Points on a hilly landscape, in no order, each with its height.
From any point a climber steps to the highest of the 2 points nearest to it. It stops when none of these is higher. Distance is the straight distance between rows; heights are no part of it.
k_785 h=19.5: [ -2  -2 -19   1 -37  17  -1  33 -16 -12  -6  -2   1   2  -7  -5  -5  17
   0  11   2   3   7   3  -9   4 -24 -14   0  -4  32   4 -23  10   8  10
   5]
k_672 h=15.0: [-54 -15 -10   9 -23  -3   6   4 -27  -1  -6   0   7  14 -15   7 -23  20
 -16  14   0 -26  -7  14 -28  21 -15  -1   6 -16  19  -7   1   1  18 -12
   0]
k_217 h=10.5: [-10  -7  21  16  12  -7 -15   5  -8   4   1 -20  -6 -37   7 -30   3  12
   0   7  22   7  -7  18  -4 -33  13  -1  18  -1   6  15 -36  -9  13 -18
  -5]
k_267 h=28.8: [ 23   6  23   1  15   7 -17  -2  46 -14   3  -1   2  -6   8  13  14  -8
  -7 -12  23  32   1   0   7   2  -1   8   3  -6 -24   6   4  -2  -6 -13
   1]
k_753 h=28.9: [ -2 -22 -17   1 -13   5  16 -16 -33   8 -16   5  16  21  16  15  14  -7
 -13  12 -13 -17  22 -14  -4   2  -8 -45 -15  -2  12  21  32   6   6  -8
  -5]
k_703 h=39.2: [ 30  24  14   5  22  -2  13  -3  13   3   3   8 -24 -24  13 -11   0   1
  13 -10  -1   5 -21  12   5 -33  13   5 -18  18 -11  15  -6  -5  13  -9
 -19]
k_719 h=22.3: [  9  -2  21 -26  -2  -6 -23 -14  27  10   3   5   9   3  17  24  -4  30
   6   6   1  -7  -3   7   4  17  18  28 -22 -20 -26  10  18  -3 -28 -14
  17]
k_605 h=47.3: [ -3 -18  21  -7   4 -22  -3  -6 -20   6   7  -3  12 -10 -11  -7  -9 -22
   0   1   2  -1   2  15  13 -29  20 -20  26  21 -16  18   9 -15   3  -4
 -14]
k_565 h=39.8: [ -2   0 -27 -32   8  32   1  -9 -17   7 -18   1  17   8  14  -7   9 -20
 -11   5 -16  17  24 -45  17  10 -18 -14   5  13  -5   8   8  -3 -14  11
  26]
k_609 h=21.7: [ -5  -9   3 -12 -21   9  -8  35 -18  -6  43   3   9   0 -19  16 -11  10
   8   2  13   8 -13   8   5  12 -17   9  -8  11  28  21 -18  -3   7  10
   0]
k_384 h=20.1: [ 14  34  -3 -19  36  25  -3  -6  -6  13 -20   6  -8  -1  13 -10  -8 -18
   2 -16   8  25   5  -6   4   3 -24 -26  12  28 -20   8  -1  -4  12 -10
  -8]
k_566 h=19.4: [-35 -27   8   3  -6   6 -15  23 -11 -22  23   9  18 -12 -21  10  -6   2
 -17  -4  14   9   1   4   9   9 -10  15   4  -1  15  18 -13   2   7   7
  12]
k_80 h=26.1: [  6   0  30  38  12 -34   4   2  22   3   1 -17 -10  10  -7  -4   9  -3
   0   3  10  -8 -12  20  -8 -14   6   1  15  -4 -16  -8   1  -3  13   9
 -11]
k_437 h=10.8: [-10  10  19   0   8   3 -14   3  14   1 -14 -33  -8   3   1 -17  11  -3
  -6  11  15  -4  25   8  13  -3 -10 -16  31   5  -4  31   0   4   6  13
  13]
k_447 h=19.9: [  6   1  23 -21  -8   4 -20  -1  11  -3  15   4   7  -4   4  23  -5  26
   2   4   7   1   0  14   5   5   0  25  -3  -5 -21  22   3   0 -22  -5
  17]
k_347 h=30.9: [-14  -3  -8 -10   1  22  -8  -3 -18   9 -25  18   3 -12  32   3 -13  29
   5   2   7   6   7  -4 -31  29 -12  -3 -30 -13 -14   3  -5   4   2 -33
   6]
k_174 h=38.0: [  5   2 -23 -17  17  24   4 -21  -1  10 -29  18  13   8  28   0  14  -5
 -11   1 -14  18  16 -51  15  12 -19  -9 -21  18 -18  -3  12   3 -20  -3
  24]
k_154 h=12.1: [ -4  13  14   9  -1  -3  -3  25   9 -10  -7 -30  -8   7 -18 -10  17  -2
  -5  11   9 -12  12   7  19 -10  -9 -18  23   9  26  20 -25  16  20  32
  10]
k_407 h=19.3: [-20   6 -21 -37  13  28  -3  -4  -8  15   6  18   8  -4  10  22  -7  35
   5  11 -13 -12  -3 -19 -16  49 -12  33 -39  -7  15  -7 -10   4  -3   4
  22]
k_761 h=13.5: [ 16   6 -11   3  19   4  -7  -4  14  -5  11  -4 -14 -21   3 -25 -10   6
  14  -7   4  16 -21  -2  -2 -12  23  45  -3  -8   0 -21 -15 -14 -11 -24
   0]
k_647 h=21.8: [  3   9 -16 -30  -7  17   1   7  -3   9  32  19   1   8  -2  36  -6  17
   8  11  -1 -14 -17 -16 -11  42 -15  22 -46  -9  21  -5  -8   3  -1  10
   3]
k_475 h=37.7: [-31 -27 -26  39  20  -4   6  -1 -14 -14   3  11  14 -23 -19 -12  -6 -38
  -7 -17  -6   8   3  -9  10 -13  15 -17   9  12  19 -33  -3 -10  15 -13
 -19]
k_775 h=11.3: [ 17 -18  -8 -10  17  15  -6 -11  -5   9  23   7   3 -24  13 -10  -2 -10
  19 -11  -8  30  -4 -18  -2   2  29  38  -7 -12  -9 -13   7 -24  -9 -21
  -1]
k_285 h=34.6: [ 26  -1  19  36  30 -15   0  -3  10   2  -9  19 -11 -10  12  -7  -9  -3
   3 -19  14  26 -23  17  -3 -22   4  -8 -11  11 -22   4   8  -3  12 -17
 -18]
k_460 h=25.8: [ 23  10   3 -30 -13   0 -16 -13  18  18 -17   5   1  25  25   9   9  15
   5   4   1  -1  10 -15  -2  12  -2   4 -15 -19 -30  -1  27  -7 -37  -6
  16]
k_611 h=49.5: [-17  28 -20 -37  18   1  22 -19 -36  15   0  15  -4   4  -8  -3 -22 -25
   3 -16 -29 -11 -10 -19  18  -5  12   6  -5  35   4  -5  22  -6  -3   2
 -13]
k_325 h=36.9: [-17 -19   0 -26 -39 -13  -1  -7 -36   4  18  18  11  -1 -11   4 -25  -4
   7   2 -17  -6 -11   6  -4  -1  21  12  10   6 -19 -10  13 -12 -21 -10
  -6]
k_595 h=10.7: [ 20 -10   1  19 -10 -20   2   5   6  -6 -31  20 -13  22   6  -9  -9  20
   5  -7   5  17 -16   5 -23  -6  -9  -1 -17  -1 -22 -25   9  -9 -19 -24
  11]
k_392 h=32.6: [  6  11 -19 -36 -24  10  -2  12 -26  13  12 -18   4  28  -5   0  -7  -9
   6  13   4   1   9 -12  -4  19 -18  -2  15  -5  10   2   7   1   2  24
  20]
k_634 h=13.9: [ 14 -31  11   8 -35 -19  -4   3 -14  -8 -15  18  16  39 -15  12 -11  19
 -19   8  -4   5   9   5   0  -7 -25   1  -6 -11 -12   8  24  13 -17   9
  36]
k_426 h=30.5: [  4   9   8  34  49  -3  -4 -22   8  16 -13  10  -9  -7  16 -13 -20 -11
  -1 -10  17  20 -18   4   3   6   2   7  -7  -3 -18  -3  12  -4  31 -30
  -9]
k_269 h=36.7: [-31  -2   2  16  28 -13   9 -15  -2  13  16  -7   6  16 -19   1 -24 -32
 -18  -5   4  -5  -9  -1   2  24   4  15  24  -8  -1 -12  30  -8  25   2
  -7]
k_865 h=17.1: [ -7   3 -23 -27  -2  14  -7  -4   0   6  -2   9 -11   7   8  -3  -7  20
   7   9 -21  -7   4 -19   0  29   1  33 -19  -9  13  -5  -5   1 -28   0
  26]
k_749 h=23.2: [ 28 -17  -5  21  10  16 -16   8  30  -8 -12  -9 -10 -11  37  -7  39   3
   3   4  17  13  19  -2  -7  -1   3  -5 -16 -32   4   3 -18   8  -6 -12
   3]
k_787 h=26.7: [ -3   2  -7  -7 -23   5  16 -17 -19   2 -22  10  19  17   5  20  -1 -14
 -13   2 -15 -14  14  -6  15 -13 -11 -50  -9  20   5  14  25  17   2   8
 -11]
k_746 h=44.1: [ 23  23  14 -26  -7  14 -11  25   7 -16  11  -2  10  -9 -21  -4   5 -23
  13 -15   6  23   7  -2  21 -23 -12 -25  25  40  -6  19  -9  -7   1  11
   3]
k_14 h=21.6: [ 22 -21 -13  11 -25   7  -7  26 -11  -7  -3  -1  -8   2   9  -3  17   9
   5  18  -2  -4  12  -3 -10   1  -9  -2 -14 -14  23   7 -19   7  -8  13
  12]
k_950 h=10.2: [  2  19  19   0  15  -2  -9 -11  27   9  -5 -42 -11  -8  10 -10  23  -1
  -1  16   8 -18  17  12   8  -3   7  -6  21 -13  -6  23  -5   9   8  14
  -3]
k_691 h=40.5: [-11  -5 -23  39  29   6  15  11  -8 -11  -9   9  -1 -25 -11 -17   8 -32
   5 -30  -6   9  -5  -9   6 -18   6 -38   5  24  16 -25 -10  -9  17   8
 -25]
k_248 h=24.5: [  0  14  -1 -14   2  17  11   2  -1  -8 -28   0  12   4   5  13   0  -7
 -15  -5   1   0   7  -6  18  -2 -31 -50   3  21   5  23   1  23  21  14
  -8]
k_155 h=15.3: [ 28  15 -12  15  23  -3   7   3  13   2  -6   1 -24  -5  13 -22   1   0
  20 -19   5  19 -14  -3  -7 -10  21  20  -2  10 -15 -36  -1 -20 -13 -15
 -14]
k_516 h=58.1: [ -3   5  24 -15  11  -2   4 -24  16   7  21  15  19 -10  -4  37 -29  18
   0  -5  -8 -25 -34   4   2  24  11  32 -30 -13   3  -1  13  20  13  -8
 -10]
k_329 h=11.8: [-11  20  -7   5  15   6   6 -17  26   9  -4 -32 -12 -11   8 -11  20  -7
  -2   5  -2 -24  22  -6   0  20  16  10  11 -30  12 -11 -10   9  11  16
  -9]
k_84 h=18.6: [ 23   8 -34   7  19  11  -3  -3  28  -1 -17 -16 -21   2  29 -26  38   4
  10 -10   0  16  24 -26 -11   3   9  14  -1 -14  -2 -27  -3  -4 -34  -8
   7]
k_826 h=45.9: [ 10  11  -2 -15  23   2  17 -33   7   7  -8  24  -7  -9  18   8   1   2
   2  -6 -32 -19 -10 -23  15   5  18  20 -43   3   2  10  20  13 -18   0
   2]
k_773 h=39.4: [  1 -19   3 -15  10   6  -4 -20 -10  14  11  25  19   3  14  18  -6 -17
  -4  -4  -5  12   2 -20  12   9   9  -2 -11  18 -18  20  37  -4  -6  -6
   1]
k_600 h=8.4: [-17 -13   2  15  27  10 -18   9 -10  10  -2 -23  -8 -23  17 -33   0   7
   4   5  22  16   4  13 -10   4   6   9  17 -12   1  13 -16 -10  24 -13
   8]
k_317 h=42.3: [-18  -4   7   2   6 -12   9 -28  -8  10   3 -18  15 -14  -5   0   5 -25
  -3  -1  -8 -25  19   3  22 -20  27 -31  18  19  -2  11  18   4  10  13
 -28]
k_594 h=30.7: [ -7  23  11 -15 -31   2  -9  -5  12  -7   1   7   5 -17   4  15 -13   9
  10   0   2 -12  -7   9  -8   1   5   1  -2  -9 -22 -17 -12   4  -5 -17
 -20]
k_615 h=12.9: [ -5  13   8  33  18  -2  19  19  10  -7 -17 -33 -15  -2 -19 -14  24   5
  -2   1  -3 -26   8  10   8 -22  -1 -27  13  10  38   2 -20  14  17  39
  -4]
k_288 h=15.9: [ -3  30 -15  -8   9  -2  20  10 -17  -1 -14  -6 -16  16 -16 -12 -18  -6
   4   0  -5  -7 -20  -4   7   5 -18  -7   1  18  17 -12  -2   7  14  17
  -4]
k_19 h=46.4: [  4 -50   0  19 -33 -15 -13  -2 -15   3  12   2  20   6   1   3  17 -14
 -10  10  -3  -1  28   9  -7 -11  18 -24  17 -16  -4   7  14 -13  -7  -3
 -11]
k_257 h=37.4: [  7  19  -8 -26 -27  -6   1   7 -20  18  -5 -29  -1  27  -9 -14 -10  -5
  10  12  -3  -4  15   3  -4   2  -8 -10  33  -3  -7  -6   0  -2  -3  19
  17]
k_632 h=23.7: [  2 -32  -3  15  -5   6 -10   7 -11  -2   0  13  -6 -16  17 -14  10  10
   1   9   0   3   2  -3   1  -4   6   5 -22 -10  15  20 -11   7  -8  -4
   7]
k_937 h=14.7: [ -4  34  -5   8   4  -6  31  18  -7   0 -27 -16 -16  21 -33 -14 -16  -3
   5 -11  -6  -9 -14  13   0 -10 -19 -22  19  23  19 -30  -9   6  19  31
  -4]
k_470 h=16.5: [-14 -39 -10  30 -15 -25  11  -4 -23 -14  -2  25  10  22 -19   1  -8  -5
 -17  -3 -18   0   1  -6   1 -10  -4  -4  -3   2   6  -5  17  -5 -14  -1
   8]
k_298 h=46.3: [ 14  11 -10  30  20  -1  11   8  28  -8   7 -17 -21 -26   3 -16  17  -2
  15  -6  -6  -7 -18   3   1 -12  11  18  -1 -13  27 -30 -36   7   8  10
 -10]
k_211 h=12.4: [ 17 -25   4  10 -26 -23 -14  11  -9  -5 -24  17   2  36  -4   0 -10  30
  -3   7   2   7  -4   6 -20   1 -19   5 -17 -19 -15  -4  14  -6 -22 -18
  33]
k_788 h=10.9: [-18 -28  -8  15 -25 -19   9  10 -34  -4  19  25   0   9 -22  11 -32   5
   1   3   2 -11 -31   7 -29   3   0   5 -15  -8   8 -20   5  -8   7 -21
 -15]
k_271 h=45.6: [-17  27  -3 -10 -26 -14   7   2   0  -1  -2   2  -2  36 -21  16 -19  -6
  -2   7  -8 -17  -8  12 -13  15 -11   5  18  -9  -6 -30   9  -1  -1  12
   3]
k_46 h=13.2: [ -5  19 -16  12  -1  -2  18 -13  17   4 -27 -19 -18  13   2  -1  25  13
  -3   7 -20 -37  26   4  -9   6   9 -12   3 -19  11 -16  -5  16  -1  20
  -2]
k_505 h=12.2: [-10  13  31   9   5 -28  -7  -1  19  -3  -6 -31  -3 -20 -12 -21  14  10
  -1  10  15   3 -15  23   7 -39   6  -8  33  13   2  10 -34  -2   1  -8
  -2]
k_512 h=26.9: [ 11  14  10  26  52   1  -6 -19  45  -6 -18  -3 -12  -7  19  -3   0   5
  -7 -10  19  11 -20   4   5  11  -1  32 -17 -16 -10   1  11   9  18 -26
   6]
k_281 h=17.2: [-31  -8  -8   9 -32   2  -7  17 -23 -10 -12 -10  -1   6 -13  -7 -15  33
 -11  23   0 -15   6  17 -15   9 -17  -7  15 -12  27   4 -23  10  11  -1
  13]
k_960 h=29.8: [  8   1   8 -17  10  18 -13 -18   1  16   2  -6   7 -28  30  -3   4  -2
   0  -8  13  14  18   5   8   2  14  -6   6   1 -23  22   6  -3   3 -21
 -10]
k_104 h=34.8: [  6 -10   9 -23  24  17  -3  -9 -15  19  29   5  16 -13  13  11  -7 -22
   8 -10   3  18  -1  -4   9   5  13   2  -1   4 -13  18  20 -13  22  -7
 -11]
k_179 h=6.4: [ -8 -16   8  11  20  14 -20  19  -2  10  13  -6   0 -10   8  -3  -8  -3
   4  -2  32  21  -6  13 -16  17  -9  14   8 -18  -2  14  -9  -7  32  -9
   6]
k_163 h=53.8: [ -2 -27  23  -3 -20 -16 -13  -7 -21  13  10  -2  21   1   4  -1   3 -13
 -11  13   6  -3  20  14  10  -9  15 -19  19   7 -20  29  17  -3  -2   0
 -11]
k_283 h=44.4: [  8 -16  -6 -16   1  24 -14   9   0  -9   1  -3  15  -5   2  -5  19 -23
  -4  -1  -4  25  28 -24  24   0 -14 -13  16   9   0  24   4  -5 -13  13
  19]
k_408 h=22.4: [ 12  33   1  -4  19  15  -1   7   3  -5 -33   0   0   6   0  -7  -9 -14
  -7 -12   9  24   6  -3  17  -9 -32 -42   8  32 -12  13   3   9  11   3
   2]
k_717 h=32.7: [  6  27  -7 -21  -9  -5   6 -14 -18  31 -31 -20  -6  33  10  -8  -7  -5
   8  11  -8 -11  17   6  -4  -1  -4 -14  23  -6 -23 -14  22   3 -16   9
   7]
k_420 h=31.5: [ -2 -33  -6  11 -10   6   3  -2 -13   1   9  -2  13  20   8  17  25 -14
 -16  11   1  -4  12 -22   0  12  -1 -17 -20 -16  20  28  26   2   3   8
   1]
k_125 h=28.4: [ -8  -9 -11 -20 -37   8 -21   1  -7   2   7   5  13 -16  12   7 -11  22
  17   2   9   2   6  16 -21  13  10  10   6 -22 -25 -17 -12 -15 -17 -26
  -7]
k_128 h=41.4: [  9  -1 -20 -14  17  12  14 -23 -12  18 -25  23  -1  15  21   7  13  -4
   2   2 -30  -6   3 -46   1  11   3   7 -41   1 -10 -11  19   1 -19  -3
  13]
k_349 h=42.8: [-10   3   0  33  22  -1  21  11  -3 -12  -5  -2  -5 -36 -19 -19  12 -16
   9 -23  -5  -6 -17   8  12 -36  12 -29  10  29  20 -14 -21  -4  20  10
 -30]
k_386 h=32.8: [ -3 -18  -4 -26 -38   0 -14  -3 -19  -2   4  13  14  -2  -2   4  -6   5
  10   2  -7  10   7   4  -8   4  10  15   9  -4 -24  -9  10 -17 -32 -13
   3]
k_799 h=35.8: [-18  17  -6  -8   0   9 -11  -7   3  -5 -25  13  -8 -14  20  -7 -20  40
  -2  -1   3   0  -5   2 -13  14 -10  13 -20   1 -11  -2 -10   3 -13 -32
   3]
k_709 h=20.8: [ 14 -11 -16   3  10  15 -14  -1  25   2  -9  -9 -11  -2  30 -11  28   5
   3   8   9   8  19 -16 -24  16   3  14 -10 -38  -6 -18  -6 -10 -10 -25
  10]
k_12 h=13.0: [-39 -17 -11   6 -23 -13  12  -3 -33   0  13   8   8  12 -15  22 -27   7
  -6   5  -6 -28  -5   6 -36  20  -1   6 -11 -28  12 -19  14  -8  12 -24
  -9]
k_472 h=39.5: [-12  11  -8  -6  10  -3  28 -17 -10   3   6 -17  -2  -7  -2  -4  20 -17
  -5  -5 -19 -33  10 -13  21 -14  23 -21  -7  19  24  14  12  15   4  31
 -27]
k_564 h=43.0: [ 29  22  -6  18  29  -2  16   0  19  -6  -1  -6 -33 -24  16 -23  15  10
  17 -10  -1  -4 -24   9   7 -25  15  16 -17   8  16  -1 -27   5   0   0
  -9]
k_259 h=42.5: [ -5 -23  14 -19 -16 -17  -6   2 -30   4  43   9   5 -13 -28  -7 -21   1
   7  -1 -12   2 -17  10   4 -19  25  32  17  14   0   3  -2 -23 -17   0
   5]
k_489 h=33.1: [-21 -21   1  38  22 -12   3 -25  14  -2   3  -4  19  10  -4  11  -9 -21
 -23   4   7  -4   5   6 -13  18   5  12  16 -31  -7 -17  24  -2  29 -14
  -1]
k_50 h=15.2: [ -3 -22  -2   5 -39 -23  16  -5 -21  -9 -14  23  13  40 -18  13 -18  14
 -16   7 -25 -13  -1   2  -2  -9 -10  -7  -2  -5   6  -9  29   9 -15   5
  15]
k_346 h=48.6: [-13   3  -5 -29   8   2  -2  13 -19   0  32  10  -3 -10 -27 -10 -24  -7
   9  -2  -8   6 -19   2   1  -1   8  36  14  23   6   5 -10 -20  -3   3
  13]
k_279 h=26.8: [ -5 -22  -1  11  -2  15  -8   5 -13   5 -15  15   0  -8  24   7   1  16
  -6   4  11   6   5  -2 -23  18 -10 -13 -28 -17  -3  19  -7   0  17 -15
   6]
k_434 h=62.1: [  4  11   2  19 -27 -14   7  33  22 -22  11 -13  -3  28 -36  13   8  -2
  -3   3   7  -6   6   3  -8   8 -24  -5  14  -3  24 -23 -21  12  19  33
   7]
k_544 h=51.0: [  2   9  17 -25   6   3  14 -24  10   2  23  21   5 -18   2  27 -11  16
   1   1 -25 -31 -17  -4  19   2  18  27 -43   2  12  14   9  20  -9   0
  -4]
k_2 h=49.3: [ 28   1   6 -25 -10   6  -7  14   0 -17   6 -11  10  -5  -7  -9  20 -11
   9  -3   0  13  20  -4  32 -24  -6 -16  13  24   2  34  -1   0 -14  26
  15]
k_830 h=15.4: [-13  17 -24  -5 -14   9  -4  -7  20 -12 -17  -8 -10   9  -9  -3  -3  20
  -5  16 -13 -12  13  -6  -2  19  -8  21  -1 -16  13 -21 -13  12 -31  10
  22]
k_880 h=28.2: [ -3 -21  35  56  19 -28  -4 -17  21   0  -3  -8  11  -7  -5  -6   2  -2
 -18   0  20   3  -3  17   6 -22  12   0  17 -17 -11  -2   0   7  17  -8
  -9]
k_182 h=9.2: [ 10 -19  12  24 -16 -26 -10   6   0  -6 -12  21  -6   4  -3  -3 -19  13
   2  -6  15  14 -16  17 -25 -10   7  12  -4  -6 -34 -25   4 -21 -18 -34
  -6]
k_290 h=53.7: [  1  25  -6  -2 -24  -2   4  14  22  -8  14  -7  -4  32 -23  23  -3   8
   4  16  -1 -20   0   1  -5  20 -20   4  -1 -14  17 -15  -9  12  11  26
   3]
k_456 h=53.9: [ 17  -3  -9  30 -12  -7   1  29  28 -14  12 -12 -10  17 -10   1  36  -9
   6  -5  -1   4   8   1 -12   4 -12  -1   9 -19  13 -21 -18   2   2  29
   7]
k_112 h=29.0: [ 18  21   2 -22 -12  -3  -6 -14   4  24 -21   1  -3  24  29   1   1  -3
   9   0   0   2   9  -2 -10   0   1  -8   7   0 -39  -8  24  -8 -21  -7
   2]
k_224 h=40.6: [-28   6  -4   0  -1 -14  10  -7   5  -2  12  -5  -3  22 -24  11 -14 -17
 -11   3 -13 -18  -5  -2  -2  23   6  17  14  -8   5 -20  17  -5   3  13
   0]
k_378 h=40.1: [ -6  23  -1  -3  -9   4  -3  -1   2 -17 -34   9 -15   3   6 -11 -15  27
  -6   0  -1   4 -14  10   6  -1 -15   3 -11  15  -6   1  -9  10 -22 -15
  12]
k_783 h=31.8: [ 29   0  24   0   2 -13  -9 -15  33 -10   3   6   9  -4   9   9  11  -9
  -7  -6  12  15  11   7  23 -16  12  -4   6  10 -33  15  16  -1 -15  -6
  -9]
k_100 h=44.7: [-18  14  13  -4 -18  -8   3   5  -2 -17 -21   2  -7   5 -21  -6 -18  17
  -9   7  -1   1 -18  18  13 -22 -14  -9  17  22   0   2 -20  14 -12   2
   9]
k_344 h=56.9: [-22  13 -12 -36  30  10  14  -1 -42  12  27   3  -3  -5 -20 -14 -26 -23
   5 -15 -16  -4 -16 -11   2   5   7  20  13  29  14   3  12 -17  10   0
  -4]
k_964 h=37.3: [ -2  10 -13  -8   6  -5  26 -26   4   3  17 -13  -2  -2   5  18  19 -21
  -7  -4 -16 -34   4 -22  17   6  16   1 -28  -6  28  15  17  21   7  24
 -23]
k_657 h=13.8: [-13  11  24  -5 -19 -25  -9   8   6   7  25 -25  -5 -12 -17  -9  -2  10
   9  19   9  -6 -18  23  -4 -18   8   4  32   3   2  -8 -38  -4   3   1
   2]
k_521 h=28.0: [  5   2 -17 -50  -9  23   3  15 -36  21  36   0  10  18  -8  12  -9   0
   9   7  -3   3  -8 -14  -1  34  -8  24  -7   8  15  17  10 -13  -5  18
  10]
k_809 h=8.9: [ 14 -24   4  21 -27 -19   2  16  -8 -11   9  21 -11  -1 -14   5 -12   6
  10  -4   4   1 -15  15 -25 -14   6  -1  -7  -8  -6 -29 -10 -12   3 -15
 -22]
k_156 h=17.0: [ 43  -2 -22  12  18   9  -6   5  10   1 -12   3 -20  -3  31 -22  28  -5
  17 -22   5  36   0 -21  -6  -9  12  10  -5   4 -13 -19  -1 -17 -27 -14
   1]
k_194 h=24.4: [ 19 -15  10  42   8 -30  -4   4  19   3  -2 -20 -18  13   8 -25  23  -3
   0   1   8  -5   4  21  -9 -18  15   5  15 -12 -10  -5   1 -11  -4  16
   3]
k_102 h=15.8: [  1   4  32 -25 -12  -7 -17   7   7  15  46 -13  11 -21 -12   5  -7  27
  11  13  15  -3 -18  30  -6  -9   2  29  17   7  -7  14 -35 -10   9  -5
   3]
k_319 h=38.7: [  5  16  16 -17 -12  11  -3  19  10 -19  16   0   6 -21  -9  18   1 -22
   9 -11  11  10   3   1  14  -9 -10 -20   7  15   1  10 -15   0  21   4
 -23]
k_187 h=34.4: [  7 -19  -8  -7   0   2  17  -3 -11  16  39 -13   8   4  13  14  22 -22
   2   1   6 -12   2 -23  10   8  17   3 -24 -11  25  27  25   3   4  18
 -14]
k_413 h=24.8: [  3   0   0 -41 -20  15   0  12 -16   7  36  17  12   4  -5  26 -11   3
  11   1  -1   5 -13 -11  -5  19  -6  12 -19   8  11   9   4   2  -6   6
  -6]
k_309 h=25.9: [ 25   3   1  -6  -3  20 -11  -9  12   4 -13  -7  -7 -19  39  -6  22   5
   3   5   9   0  25  -3  -1  -4   7 -19 -11 -11  -8  17  -9   7  -3 -13
  -9]
k_689 h=35.3: [ 21 -14   5   8   9  -2   7 -19   6   1 -16  21   4  -5  23   2   3  -8
  -4  -8 -13  17   6  -6  16 -12  13 -10 -16  17 -25   9  25   0 -21 -15
  -1]
k_821 h=34.7: [ -4  28   3 -31 -25  13   2   3   6 -13  13   3   4 -19  -4  27  -7 -10
   9  -5  -2  -1   4  -2   1   1   0 -11   7  10  -3 -10 -14   5   6   1
 -21]
k_387 h=17.7: [  1  33   4 -19  34   4  13   4  -9   9   1  -1 -16   5  -8 -10 -18 -21
   2  -5   1  -1 -11  -1   3   5 -11 -12  11  24  -9  14   7  -6  23   5
 -16]
k_645 h=13.7: [-11  11 -21  31   7   6  38  15   6  -5 -24 -22 -10  23 -20 -11  14   9
  -5  -8 -15 -18   3   7  -3  -7  -8 -26  13   8  30 -27  -4  14  13  41
   3]
k_663 h=17.8: [  6  -3  25 -18 -18  -2 -25  10   9   3  37   2  13  -8  -7  22  -6  29
  10  14  18   1  -2  32  -6  16   1  30   2 -11 -15  14 -21  -6  -5  -3
   9]
k_613 h=17.9: [-17 -26  -1   9 -11  -4  -5   7  -2 -18   6  16  14   8 -23   3  -3  -6
 -17  -3  -1  13   8  -5  10  -1 -13   2   4   2   5   5   6   6  -4   5
   9]
k_612 h=14.3: [ -4  17 -29   3 -17   7  -1 -14  22 -12 -26 -13 -13   9   7  -3  26  19
   0   7 -22 -20  29  -5 -12   7  -1  -3  -6 -27  16 -26 -13  13 -27   4
  14]
k_589 h=49.8: [  8  -3  -7  27   9  -6   9  18  29 -18   7  -2 -15  -7  -6  -4  24  -9
  -4  -7  -8  -5  -6  -3  -1  -1  -4  11  -6 -11  21 -19 -19  12  -5  25
   7]
k_553 h=30.4: [-11 -27  14  50   6 -13  -1 -25  21  -9 -11  -4  20 -12  -2   2  -1  -2
 -21   3   9  -6   9  17  -8  -4   9   2   9 -35  -7 -17   6   8  21 -24
  -6]
k_17 h=26.2: [  2  11   2  17  29   2  -9  -2  39 -11 -12 -10 -12   4  13  -6   8  -2
 -10  -7  28  26   1  -1   7   7 -12  13   8  -1 -15   1   1   0  -4 -10
   6]
k_169 h=44.6: [-19  11 -13 -16  16   3  14 -30 -15  12  -3  23   7  -4   2   8 -13 -24
  -8  -8 -22  -2  -1 -19  18   7  10  -7  -7  22 -11  -6  25   5   0  -3
 -11]
k_628 h=45.4: [-10 -10  22  32   7 -21  12  14 -13 -12  -1   5  -5 -25 -14 -11   8   0
   4  -6   0  -3 -18  14   6 -44   4 -31   6  28  22   5 -19   2  20   7
 -21]
k_916 h=4.4: [  3 -17   8   5  11  27 -29  34  15 -11  18  10   8 -12   2  15  16  -2
  -5  -4  29  38  -2  -7  -7  18 -23   8  -4 -21   4  17 -21   0  24   1
  13]
k_731 h=49.2: [-11  16  26  11 -10 -12  12  17  -5 -24   0   3   0  -8 -33   4  -6  11
   0  -3   4  -2 -20  15   7 -29 -12 -23   9  34  13   3 -27   9  13  10
 -15]

Two climbers start at each pair of points below. Name the first point that both come to, or write never.
k_102 and k_80 => never
k_125 and k_182 => never
k_615 and k_329 => never
k_916 and k_217 => k_257
k_788 and k_489 => never
k_613 and k_632 => never

For each start below, name the point where the climber stops.
k_154 => k_163
k_600 => k_257
k_194 => k_434
k_426 => k_434
k_408 => k_163
k_595 => k_257
k_46 => k_257
k_809 => k_731

Call two points neighbours if one is among the 2 nearest of the other. Go from one point of each pair to the other, from neighbour to neighbour, staying as high as possible. Name the lowest point that can't be avoided.
k_516 and k_344 => k_125
k_516 and k_2 => k_174
k_257 and k_731 => k_809
k_516 and k_434 => k_17
